The views of a scene show one set of named points, each view turned or mirrored, shifted and resized as a whole, with a little noise and some points left out.

Scene 1
View 1
(168): [  9   6  -7  11  -9  -7 -13 -12 -10   1  -4  -9   5  -3  -8   3  16 -10
  15  -6  15   5   4   2  -2   3  13  -2  -6  19  -4  -9  -2  -1   2   2
   9   4   0  -3   6 -12  -6  -6   8   3  -9]
(189): [  3  15  -3  13  -8 -10  -9 -12 -15  -1   0 -14  15  -4 -11   7  12 -20
  24  -3  22   5  -1   6  -2   2   8 -13  -7  23   6 -14  -5 -10  12   1
   9   3  -7  -8   5 -14 -11  -6   6  -5 -10]
(6): [ 14  -4 -17   4  -6  -7 -24  -7  -5  -6   5  -2   2   1   4   4   4   1
  19  -2  15  -6 -10   7  12   0  15   9 -12   3  -5  -3  -1   6  -5   4
  -8  -9  13   0  15  -6  -3 -10  -5   9 -12]
(83): [ 17  -9 -16   2  -1 -19 -43 -12   1   0   9   0  15  -6   0  -4   8  -2
  34  -4   4   1  -7   1   7  -5  20   9 -11  13  -7 -12   5  15  -3   9
  -6 -27  18 -14  14  -7   7 -25   4  14 -31]
(233): [ 15  -3 -10   9  -5 -15 -31 -15  -4   3   4  -8  13  -2  -9  -2  14  -8
  30  -9   5   9  -1  -2   1  -1  23   3 -10  20  -1 -11   3   7   1   8
   9 -13  14 -11  12 -15  -3 -22  13  12 -23]
(228): [ 12  -8 -20  -8  -5 -14 -33  -5  -2  -4   1  17   3  -8  17  -4   1   4
  15   5  20 -22 -10  16  15  -4  -2  17 -13   0 -20 -11   4  14  -4  -3
 -27 -14   7  -4   3  10  14   0 -22   6 -16]
(28): [ 15  -1  -9   9  -7 -14 -28 -16  -5   4   0  -8  12  -4 -11  -3  17  -9
  25  -8   5   9   3  -4  -1   0  21   0  -7  21  -5 -12   2   8   0   6
  10 -11  11 -11   8 -13   0 -21  15  11 -19]
(7): [ 10  -3 -16  -2  -4 -16 -30  -9  -5  -2   1   9  12  -9   8  -3   6  -5
  23   2  17 -12  -6  12   7  -4   1   8 -10  11 -14 -16   2   8   2  -1
 -17 -15   4  -7   1   4   9  -6 -11   3 -18]
(4): [ 12  -4 -13   5  -6   2 -13  -6  -7 -10   8  -9  -6   8   4  12   3   4
  17  -5  18  -3 -13   8  16   5  22   5 -16  -1   3   7  -5  -3  -7   6
  -3   1  15   4  21 -12 -13  -8  -4  10  -5]
(238): [ 12   1  -8  11  -6  -7 -17 -14  -7   0   1 -12   3   0  -9   4  15  -7
  19  -9  11   9   1  -2   1   4  21   0  -8  17  -1  -5  -3   1   1   6
  13  -2   9  -5  12 -16  -7 -13  13  10 -11]
(261): [  2  18   3  16  -8  -7   0 -14 -18  -2  -4 -19  13   0 -16   9  15 -24
  21  -8  22   9   2   3  -4   4  12 -16  -8  25  10 -11  -7 -13  12   2
  16  11  -7  -5   7 -20 -17  -4  10  -5  -4]
(107): [  1  11  -6   8  -9   4   4  -5 -16 -12   1 -11  -1   6   2  16   2 -11
  12  -2  34  -9  -7  15  11   5   4  -6 -12   4   8   0 -11 -15   5   0
  -2  15  -6   5  11 -12 -20   8 -11  -5   9]
(195): [ 14  -5 -14   3  -6 -11 -25 -10  -5  -2   3  -1   4  -2   2   1   7  -3
  22  -3  13  -2  -5   6   8   0  14   7 -11   9  -6  -8   0   6  -2   3
  -5  -9   9  -5  10  -6   0 -10  -1  10 -14]
(208): [ 12   4  -7  11  -7  -9 -18 -16  -8   1  -2 -10  10  -2 -10   0  16 -12
  21  -7  12   8   1   0  -1   3  16  -2  -7  22  -2 -11  -1   0   3   4
  10  -1   5  -7   6 -13  -6 -12  10   7 -14]
(118): [  1  14  -1  13 -10  -2   0 -11 -16  -8  -1 -15   5   2  -8  14   8 -16
  17  -5  28   2  -3   9   2   5   9 -11 -10  16  10  -6 -11 -15   9   1
   7  12  -6  -1  11 -16 -19   0   0  -5   3]
(121): [  8   0 -14   2  -8   3  -5  -3 -10 -11   2  -3  -8   5  10  12   1   2
   6  -1  30 -14 -10  16  17   7   7   8 -15  -3  -2   4 -10  -5  -3  -1
 -12  11   3   8  10  -3 -13   8 -15   3   7]
(58): [  6   6 -10   4  -9  -4  -9  -8 -11  -6  -4  -4   2  -3   1   7   8  -9
  10  -2  25  -8  -3  11   5   3   2   1  -8  11  -6  -7  -5  -2   4  -3
  -4   8  -3   1   4  -4  -5   4  -6   1  -2]
View 2
(83): [  0 -11   2  12   4  10   3   1  -5  10   1   4  -9 -11  -8  14 -16   0
   5   7   9  11 -12   3   7  -5   3  -4  -6   0  -6 -10  12  14  -5  -7
  -1 -22 -10 -19  -3  -3 -14  -5  12   2  -5]
(168): [  5  -7   4  -1  -7  -6   4  -7   3  -2  -2   5  -8  -4  -2   1 -11  -3
  -6   2  -3   8  -7   4  -2  -1  -1 -12   1   8   1  -2   6   4  -1  -1
  -2  -1  -3 -12   1   6   0  -3   3  -1   1]
(238): [  4  -8   8   4  -4  -3   4  -4   1   1   0   5 -11  -1  -6   6  -9  -1
  -2   5  -3   6  -7   1   1  -4   1 -10   3  10  -1  -2  10   5  -3  -1
  -5  -4  -2 -11  -1   5  -3  -3   3  -3   2]
(28): [  6 -10   4   8  -6   5   7  -1  -1   6  -3   5 -12  -5  -6  10 -11   0
  -1   4   0   8 -10   4   4  -7   2  -9  -2   9  -6  -3   9   8  -2  -4
  -6  -7  -5 -16  -2   4  -8  -4   6   1  -2]
(7): [ -1  -7  -3   0   2   0   2  -6  -1   0  -2   6   0 -15   1  -1 -20  -6
  -3   1   5  14  -9   8  -2   4   1  -8  -8  -9   0 -14   2   9  -5  -3
   8 -20 -13 -18   2  -5  -5  -7   8   4  -6]
(228): [ -8  -5  -3   0  14  -2  -1  -9  -1  -2   1   7   5 -15   3  -2 -22  -7
   2   2   8  12  -7   8  -4   5   1  -4 -12 -17   1 -21   0  10  -8   0
  14 -26 -14 -22   5 -10  -5  -8   8   1  -4]
(107): [  0  -1   6 -10  -1 -23   0 -14   8 -14   5   1  -2  -5   1  -8 -13  -1
  -9   4   2  12  -2   3 -10   4  -5 -10   6   3  16  -4  10   0   0   1
   7  -3   0  -1   4  -1  11   3  -2  -8   1]
(58): [  1  -5   2  -6  -1 -12   1 -11   4  -8   1   5  -3  -7   2  -6 -14  -5
  -7   1  -1  10  -6   6  -7   4  -3 -11  -1  -1   6  -7   2   3  -3   0
   5  -7  -5 -11   3  -1   4  -3   1  -2   0]
(261): [ 11  -5   4  -3 -18 -13   7  -8   6  -6  -4   3 -11  -5  -4  -1  -9   0
 -12   0  -3  11  -6   4  -5  -3  -3 -16   7  15   9   5  11   0   4  -5
  -6   6   0  -2  -1  10   6   1   0  -1  -3]
(233): [  4 -10   5   9  -4   6   5   0  -2   7  -1   3 -12  -6  -9  12 -10   1
   1   5   2   9 -10   3   4  -7   2  -8  -2   9  -5  -3  13  10  -3  -4
  -7  -9  -6 -16  -3   3 -10  -3   8   0  -2]
(189): [  9  -5   2  -3 -16 -10   6  -7   4  -4  -3   2 -10  -9  -3  -1 -12   0
 -10   1   1  13  -8   4  -4  -1  -2 -14   3  11   7   1  10   3   3  -5
  -3   0  -3  -5  -1   6   3   0   3   2  -5]
(6): [ -3  -7   4   2   8  -3   0  -6   1  -2   4   4  -5  -6  -2   6 -15  -2
   2   6   6  10  -6   2  -2  -2   1  -4  -2  -1   3 -11   9   8  -6   0
   5 -16  -5 -13   1  -5  -3  -4   7  -5   0]
(121): [ -6  -3   6  -6  11 -19  -4 -14   6 -12   7   3   3  -2   2  -6 -15  -3
  -3   5   2  10   0   1 -10   4  -3  -5   2  -5  13 -12   6   2  -6   4
  11 -11  -3  -7   5  -6   8  -1   0 -10   4]
(208): [  6  -8   5   3  -8  -1   5  -5   1   1  -3   5 -11  -3  -4   5 -11   0
  -5   3  -1   8  -8   4   1  -3   1 -12   1   9   0  -2   7   5   0  -3
  -5  -3  -5 -12  -2   6  -3  -3   3  -1  -1]
(118): [  6  -3   6  -7 -11 -18   4 -11   7 -10   1   1  -7  -5  -2  -4 -11   0
 -11   4   0  11  -5   3  -8   0  -4 -14   7  10  13   1  10   1   3  -1
   0   1   0  -1   1   5   9   2  -1  -4  -1]
View 3
(238): [-17   4   8   9   8  -2  -4  -5   8  18  -8   6   6  -6 -12  10  13  -6
  -8 -10   3  -7  -9 -11 -10  12  -3   0  -3   7   2  -2  -6 -13   6  -1
   1   9   9   6   0  -3  -1 -10  -4   4  -7]
(121): [ -1  11  -3  13   1  -4   1 -14   0   1   3  -7   3  -7 -10  10  -5  -1
 -11   4  -7  17  -4   0  -3   4  -6   4  -3  -6  -5   3   3   6   1 -15
   5   6  -6  -8   3  10   5   2   0 -13  10]
(189): [ -9   1  -4  16   6   5   6  -4   6  13 -11   1  11  -3   0   8  13 -12
 -10   3   7  11  -5  -5  -5  15  -7  -2  -3   6  -9 -14  -2 -10   9   8
   1  11  11   3  11   1  -3  -4  -3  -5  -3]
(6): [-11   2   4  13   8  -5  -1  -7   5   9   3  -1  -4  -3 -15  10   6   0
  -4  -4  -6   8  -8  -7 -10  12  -6   4  -6  -2  -1   8  -3  -6   4 -16
   3   9   0   0  -1   8  -1  -8  -2   1   0]
(168): [-10   5  -3  10   6   1   0  -4   5  13  -8   2   8  -7  -7   8  10  -6
 -10  -2   5   2  -4  -6  -8  10  -4   1  -1   5  -3  -6  -2  -8   5   1
   1   8   9   0   3  -3   2  -6  -6  -3  -2]
(233): [-21  -4   8  10  12  -2  -2  -1  11  20  -7   7   1  -4 -13  10  18  -5
  -4 -11   5  -6  -9 -13 -13  16  -4   0  -5   8   1  -1  -8 -18   9  -1
   0  11  13   8  -1  -3  -6 -16  -7  10 -12]
(28): [-19  -2   7  11  12  -1  -2  -3   8  19  -6   6   1  -3 -11  10  15  -6
  -5 -10   4  -5 -10 -11 -13  16  -4   1  -3   7   1   0  -6 -15   8  -2
  -1  10  12   6  -1  -3  -4 -13  -7   8 -10]
(107): [  0  11  -4  15  -2   2   6 -11   2   4  -6  -5  13  -6  -3  10   0  -8
 -14   8   0  19  -3   0  -1   8  -7  -2  -1  -2  -7  -8   3   5   4  -3
   5   6  -1  -5  12   9   4   6   2 -16   8]
(58): [ -4   6  -9  12   6   0   1  -6   0   6  -3  -5   3  -7  -5   9   3  -3
 -11   6   0  12  -3  -2  -4   9  -4   5  -2  -2  -7  -5  -1  -4   5  -5
   1   8   4  -5   2   1   3  -1  -7  -9   3]
(208): [-14   1   2  11   8   1   0  -4   7  16  -8   4   7  -4  -7  10  13  -6
  -8  -5   5   0  -6  -8  -9  13  -4   0  -3   6  -3  -5  -5 -12   7   2
   1   9  11   3   4  -3  -1  -8  -5   1  -5]
(4): [ -9   9  10  13   0  -5  -1 -15   6   7   1   0   6  -5 -16  11   3  -4
  -8  -6  -7   8  -8  -6  -6   7  -5  -2  -4  -1   0   8  -1   2   1 -14
   7   7  -4   0   6  11   2  -3   3  -5   4]
(118): [ -4   8  -2  15   0   5   5  -9   5   9 -11   0  17  -6   0   8   7 -13
 -14   4   5  14  -4  -2  -2  11  -7  -4  -2   4  -7 -12   0  -1   7   7
   4   8   6  -1  13   5   1   2   1 -12   3]
(195): [-15  -3   4  12  11  -3   0  -4   7  14   1   0  -6  -1 -13  10  10  -1
  -1  -4  -3   6  -9  -9 -13  16  -4   4  -6   0  -3   5  -4 -11   6 -13
   0  12   4   3  -2   5  -5 -12  -5   5  -5]
(83): [-21  -9   9  11  15  -6  -1  -1  11  17   3   3 -13   1 -17  10  14   1
   4 -10  -5   1 -12 -13 -17  18  -6   5  -8   1   1  11  -7 -17   7 -16
   0  14   5   6  -6   5 -10 -18  -5  14 -11]
View 4
(208): [ -3   0  -2   3  -4  -1   2  -5   3   3   3  -1   8   7  14   4   6   0
   7  -3 -15   1  -7  -3   3 -11   9  -1   7  -2   4   8  -8   7  -3   7
   1  -6   3  -7   8  -5   4  -1  -9   8   0]
(261): [ -2   6  -3   0  -7   8   1  -6   5   4   4   2   4  14  12   4  14   7
   8  -7  -8  -6  -7  -6   7  -6  12  -2  10  -3   8   8 -10   4  -2   8
  10 -10   2   4   9   0   6  -8 -15  11  -6]
(118): [  3  10   0   1  -7  16   0  -3   3   4  -4   2  -2  16   7   3  15  11
   4  -6  -3  -7  -8  -5   7  -3   6  -3   8  -4   6   4 -10   3  -2   5
  10  -9  -2   7   7  -1   2 -12 -11   9  -7]
(7): [  1   5   4   5  -4   7  -1  -7  -3   4  -6  -6   7   4   9  -5  -6  -9
   5  -3 -10   8  -3   9  -1  -1  -1   0  -5  -3  -6  -5  -2  17  -2  -7
  -9   3  -9 -15  -5  -8  -2   1  -2  -4  15]
(168): [ -3   4  -1   4  -5   5   2  -6   0   5   2  -1   9   9  12   3   7   2
   7  -5 -12  -2  -6  -4   5  -8   6  -2   6  -3   1   8  -5   8  -2   4
   3  -7  -1  -6   6  -3   4  -3 -12   8  -1]
(58): [  3  10   4   5  -5  17   2  -4  -2   3  -5  -1   5  11   7   1   4   7
   5  -4  -4  -1  -4  -1   5  -1  -4  -2   1  -5  -2   4  -2   9  -3  -2
   4  -4  -7  -4  -2   0   1  -6 -10   3   1]
(6): [  3   3   0   7  -4   4   2  -1  -3   0 -14  -5   2   3   9   0  -2  -5
  -2   1 -13   6  -7   3  -1 -10  -6  -2  -1  -4  -3   5  -6   7  -3  -1
  -8  -1  -5 -11   5  -9  -6  -2   0   6   4]
(195): [  0   0  -2   5  -3  -3  -1  -5  -1   3  -8  -6   5   4  12   0  -2  -8
   1   0 -16   8  -8   4   0  -9   3  -1   0  -3   0   3  -6  10  -3  -2
  -9   0  -1 -12   7 -10  -4   2   0   3   8]
(121): [  8  14   4   9  -6  24   7   1  -6   0 -20  -2  -3  10   2   1   0  10
  -5  -2  -3  -2  -6  -1   4  -1 -18  -3  -1  -7  -6   7  -3   3  -5   0
   1  -3 -10  -2  -1  -4  -5 -11  -2   6  -1]
(107): [  6  15   3   3  -8  24   3  -1  -1   2 -14   2  -5  16   2   2  10  14
   0  -6   0  -7  -7  -2   7   1  -6  -4   3  -8   1   4 -10   3  -4   2
   8  -5  -6   7   2   0  -1 -13  -7   8  -7]
(4): [  6   5  -2   8  -3  10   5   3  -4   0 -21  -4  -3   7   5   4   0   4
  -7   3 -13   2 -10   0   1 -11 -10  -2   1  -5  -2  10  -9  -2  -5   4
  -4  -4  -2  -2   9  -7  -8  -6   2  11  -2]
(228): [  4   8   5  10  -3  11   3  -5  -8   1 -14  -9   6   3   8  -7 -12 -10
   1   0  -8  10  -2  11  -1   0 -15  -1 -10  -6 -11  -4   3  18  -3 -13
 -14   6 -12 -22  -8  -9  -7   3   2  -7  18]

Which points are out of place in each view (at most two, in the order of its rows)? Write none if all are in place.
view 1: (195)
view 2: none
view 3: (238), (233)
view 4: (261)

Scene 2
View 1
(196): [ -5  -4   4  -2  -1   0   2   1  -7   0   9  -6   1   7   2   1  -2   8
  -1   5   1  -4   9   5  -7  -8   0   9  -8   4   6  -7 -12   3 -11  -7
   7  -1   6 -10   3  -3  -1  -7   1  19  -3]
(119): [  8  -5   2  -6   0   2  -4   4 -18   3   8  -2  -9   1   5  -5   0   1
   0   6   1  -1  12   2  -2  -8  -2   8 -21  11   1  -6 -17   0  -6  -9
  16  -9   4 -14   3  -3   2 -16  -2  35  -7]
(192): [  5  -8   5   4  -3  -6   1  -1  -7  10  12 -21   6   5 -10   2   2  13
  -2  14  -5   4  12   2  -8  -9  -2   8 -11  -5  10 -10  -6   0 -13  -4
   5  -5  10  -8   3 -15   1   7   5  -6  -3]
(161): [-14  -1   9   2   1   5   1  -1  11   5   1  -9   1  10   1   2 -11  17
   0   0   2  -7  -5   1 -14 -14  -4   2   7  -7   9  -2  -2   4 -13  -4
 -17   4   5  -3   3  -4  -3  -1   9  -4   7]
(56): [-11   0   4  -5   2   6   1   2  -5  -3   6   3  -3   8  10  -3  -9   4
   0   0   4  -8   5   3  -8  -8  -1   5  -8   7   2  -3 -15   4 -10  -8
   5   0   2 -10   3   0  -1 -16   2  31  -2]
(17): [  1  -2   6  -4   9   7  -1   0 -13   1  12 -11   4   6   1   1  -3   8
   3   1   3  -4  13   3  -8 -13   6  12 -19  10   4  -6 -13   4 -15  -5
   5  -4   0 -13   3  -7   7 -10   0  28  -4]
(27): [  4  -3   2  -6  -2   4  -4   5 -12   6   2   4 -14   0   9  -8  -3   1
   0   0   2  -5   5   1  -2  -8  -6   3 -15  10  -2  -1 -14   0  -6 -11
   7 -10   5 -11   2   1   0 -18   0  33  -2]
(160): [ 12  -8  -1  -5  -4  -3  -3   3 -23   4   9  -1 -11  -1   5  -8   5  -4
  -1  11  -2   2  16   2   2  -4  -4   8 -23  11   1  -5 -18  -1  -5 -13
  24 -11   7 -15   0  -1   1 -15  -5  38 -10]
(99): [ 13  -5   5  -5   6   9  -8   4  -8  20  -1 -11 -13  -5   1  -7  -5  10
   5  -3   1  -4  -1  -4  -5 -19  -6   0 -17   4   1   6  -4  -2  -7  -5
 -12 -15   2 -10   2  -8  10 -10  10  13   3]
(142): [ 11  -9   5   3 -11  -7  -7   5   3  25  -5 -12 -16  -4  -5  -9  -3  12
  -2  10  -5   2  -5  -5  -1 -12 -16  -7  -2 -10   7   4   2  -5  -6  -8
 -14 -14  13  -2  -2  -6  -1   3  11 -17   7]
(218): [ -7  -4   5   0  -5   0   2   1   1   6   4  -6  -2   6   1  -1  -6  10
  -2   6  -1  -3   2   2  -7  -9  -7   2  -1  -3   7  -3  -7   3 -10  -7
  -3  -1   8  -6   1  -4  -3  -3   5   4   3]
(132): [ 13  -7   5   2  -1  -1  -4   2  -5  20   2 -20  -3  -3  -8  -2  -1  16
   2   8  -4   1   4  -2  -6 -16  -8   2 -11  -4   8  -1   0  -3 -11  -5
  -9 -10   9  -6  -1 -11   6   5  10  -8   2]
View 2
(196): [ -3  18  -2   6  -4  10  -9   7  11  -7  -2   8  -7   8  -2   5   1  -5
  -4   6  -2   3  12  -7   0   1   5   0   7   8  -8  -6   1  -6  -3  -2
   3   3  -4   3   2   6   1 -13  11  14  11]
(218): [  2   6  -3   6   2  10   0   1   4  -8  -3  12  -6  -3  -2   5  -3  -5
  -7   8   1  -3   7  -2  -2   4 -10  -1   1   5  -3  -8  -4   1  -6   4
  -3   9  -9   0   1   4  -1  -8   4  17   5]
(192): [ 11   2   0  -1   0  11  -1  -3   2  -7  -2   8 -13  -4  -7  10   8  -2
  -6  16   7  -5   8  -6   1   5 -10   5   2  12   3 -10  -4   2   1   5
  -7  20  -5   8 -12   5  -5  -8  -3  22   8]
(17): [ -6  19   3   5   4   9 -11   7  21  -6  -5   9  -1  16  10   1   9  -2
   5  10   1   8  13 -12   1  -3  12   4  10  12 -17  -5   7 -11   9   1
   7   3  -2   5  -8   5  11 -18   9  12  13]
(27): [-13  17  -2   2   1  10  -4  10  28  -5   3   9   5  19   5  -9   3 -12
   5  -5  -9   1  17 -15   1   0  11  -4   6  -5 -13  -2  -3 -11 -10  -7
   3 -10 -15   1   6   4  -1 -12  24  -3  14]
(56): [-14  23  -2  11  -2   8 -13  14  15  -7   1   8  -2  13   6  -2  -5  -7
  -2  -2 -10   6  12  -7  -2  -1  11  -3   8   3 -18  -3   4 -10  -6  -4
   8  -6  -4  -3  12   5   8 -15  17   7  10]
(142): [ 10  -9  -6  -3   8  10  19 -12   5  -8  -5  22  -2 -16  -2  -5  -6 -14
  -9   6   2 -14   2  -5  -2   7 -30  -3  -6  -7  10 -13 -19  12 -15   2
 -15  12 -30  -4  -2   1 -13   2   4   3   2]
(99): [ -3   2   0   0  15   8  10  -7  26  -4  -9  23   9   2  15 -15   0 -15
   6   5   0  -4   5 -16   2  -1  -5  -1   1  -1 -15  -7  -9  -2   3   2
  -3   0 -23  -5  -8  -1   5 -12   7  -6   7]
(119): [ -8  17   2  -2  -1   9  -9  11  28  -4   3   6   1  24   1  -5  13  -9
   8   0  -5   2  21 -18   2   0  15   1   5   1 -10  -2  -1 -13  -6  -9
   2  -6 -10   7  -4   6  -3 -15  21   1  19]
View 3
(99): [  3  -2  -1   0   2 -18  -4   9   2  11  21   5 -10  -3  -7 -13   4   5
  -2  -2 -13  -7  -5   8   0   8  10   6  13   8 -11   8  22  11   0  -5
   4 -16   9 -14  17  12  10 -10   7   0  -2]
(56): [ -5  -4  -2  11  -5 -15   2   9 -19   3  -4   2  20 -11  -3  -1  -1  -3
   7   3   0  -4  11   6   0  -2  15   9  13 -12   2   3   8   5 -16  -8
   4  -5   3  -5  25   2   3 -15  -1   2  -2]
(161): [ -2 -15 -13   6 -10 -14   6   3  -2  -5  -4  -1 -25 -12   2 -31   0  -1
   7 -11  -6  -1  -3 -14  13  -2  -8  -6  22  -6  -2 -17   5  12 -10  -1
  13   2  17 -22  14  10  -4  -1  13  -1 -12]
(218): [ -6 -18  -3   8  -6  -4   2  -3  -2  -4   1   6 -10   2  -3 -15  -5  -4
  11  -3  -2  -4 -11  -5  -3   8  -4   0  11  -7  -9  -5   0   0  -4   2
  11  -1  10  -9  10  11  -6   5   3   0 -15]
(27): [ -9  -2   7   9  -3 -12  -4  10 -12  13   9   3  22  -1 -12   5   1   1
   4   5  -3  -1   6  10  -4  10  17   5   5  -3  -6  18  14   5 -11  -4
  -1 -15  -2  -2  25   9   6  -8  -8   6   4]
(132): [ -3 -18  -1   2  -3  -5  -1  -8  11  -1  18  12 -28   6  -6 -19  -3  -2
   3  -3  -8  -6 -27  -2  -5  16  -4  -1  10   7 -20  -2   8  -3   8   3
  10  -8  13  -8   2  15  -1   9   4  -2 -18]
(142): [ -8 -19  -3   3 -10  -2  -6  -8  13   6  21   1 -32   8 -13 -23   5   1
   6  -9 -11   6 -24 -18   4  22 -11 -19   7  12 -21   3   4   5   6  13
  11 -12   7 -16   6  25   1  24  10   5  -9]
(160): [-15  -6  16  14   1  -4  -6   1 -17   6   7  12  36   8 -14  18  -8  -5
   8  12   6  -3   0  17 -16  12  19  13  -2 -10 -11  22   5 -10  -2  -2
  -1 -13  -4  13  20   6   2  -5 -19   5  -4]
(192): [ -4 -22   2   8   1  -2   1 -12   1 -10   4  15 -16   7   3 -14 -11  -6
   9   0   2 -12 -22   1 -11  10  -6   5   9  -4 -17  -8  -4 -14   3   1
  14   0  11  -1   1   7  -7   7  -1  -3 -26]
(196): [ -6 -11   1   9  -3  -9   2   2 -12  -2  -4   7   9  -2  -1  -5  -7  -4
  10   3   0  -6   0   5  -6   1   8   7  11 -11  -6  -3   3  -4 -11  -5
   8  -3   6  -4  16   4  -3  -6  -3   1 -13]
View 4
(17): [ -4   5 -12  -6   9  -5   3   6  -1 -16   2   1  28   0  15  -7  10  32
   6  -5   9 -23 -24   0 -14  -6   9 -10  13 -24  14  -5 -22  -2  19  -3
 -16  16 -22 -11 -10   1   0   2   5 -18  -4]
(56): [  1   3 -15   0  -1   2  -9   1   8 -14 -13   4  28  11  12  -5   9  29
   5   0   4 -19 -27  -1 -19  -2  16  -7  -7  -1  23  -4 -26  12  17  15
 -21  24 -19   0  -4  -4  14  15   8 -12  -5]
(27): [ -2   9 -20   3  18   6   0   8  21 -10 -16  11  21   5  22  -5  18  35
   4   4   8 -21 -25   4 -11   6  19  -1   6   7  23   3 -20  31  14  10
 -31  25 -11  -2 -10   1   1  15  11  -7  -7]
(160): [-14 -14 -22   6  36   1  10  14  17  -3 -20  19  20  -4  36  -7  21  40
   4  -1  10 -31 -30   8 -12   8   5   2  15 -11  16   0 -15  23  15   9
 -39  31 -26  -7 -10   8  -1   5  19 -11   9]
(132): [ -2  26  -4   4  22  12   6  12  -2  12   5   4   5 -20   9   8   2   9
  16  -4   6  12   5   4  12  -5   4   4   9 -11  22  23   6  11   8  -5
  -6 -12  -6  -6 -16 -12 -23   3   3 -31 -18]
(119): [ -8  -4 -18   0  24   2   7  10  15  -8 -14  14  23  -2  29  -6  17  39
   4  -1   8 -27 -29   5 -13   7  11  -4  14 -12  17   0 -18  20  14   6
 -33  29 -19  -6 -10   4   0   8  13 -10   1]
(196): [ -7   2  -9   3   7   3  -1   3  -5  -3  -7   6  21  -1  11  -1   5  22
   5  -3   4  -9 -20   4 -12  -6   7  -4  -3  -9  17   3 -13   4  16  14
 -16  14 -20  -3  -4  -7   7  10   9 -21  -3]
(192): [-11   7  -3   7  20   6   5   8 -19  15   4   7   5 -18   8   5  -4  11
  14  -7   5   5  -7   7   0  -7  -8   2   3 -25  15  15   5  -6   9   7
  -4  -6 -19  -6  -9 -12 -10   6   7 -36  -4]
(142): [  0  33  -4  11  25  22   1  12   6  21  -4   9  -5 -19   8  17   0   3
  19   5   3  27   9   6  17   4  12   9  -9  16  30  35   9  32   2  10
  -6 -13   4   0 -17 -17 -25  14   8 -28 -24]
(99): [  6  33 -12  -7  17   8  -1  11  20 -10   0   1  15  -4  13   3  16  24
  12   0  10  -5  -3  -2   5   1  24   0  17  -2  30  16 -11  27  10 -12
 -17   1   1  -6 -20  -5 -22   5  -1 -18 -24]
(161): [  9  30  -3   0 -13  12 -16  -2 -12  -1   2  -4  17   3 -12   6  -9   1
  15   0   1  16  -6  -5  -5 -12  13  -6 -20   4  27  16 -10   3  11  15
   5  -4  -4   1  -3 -23   5  18   0 -27 -23]

Which points are out of place in each view (at most two, in the order of its rows)? Write none if all are in place.
view 1: (218)
view 2: none
view 3: (99)
view 4: none
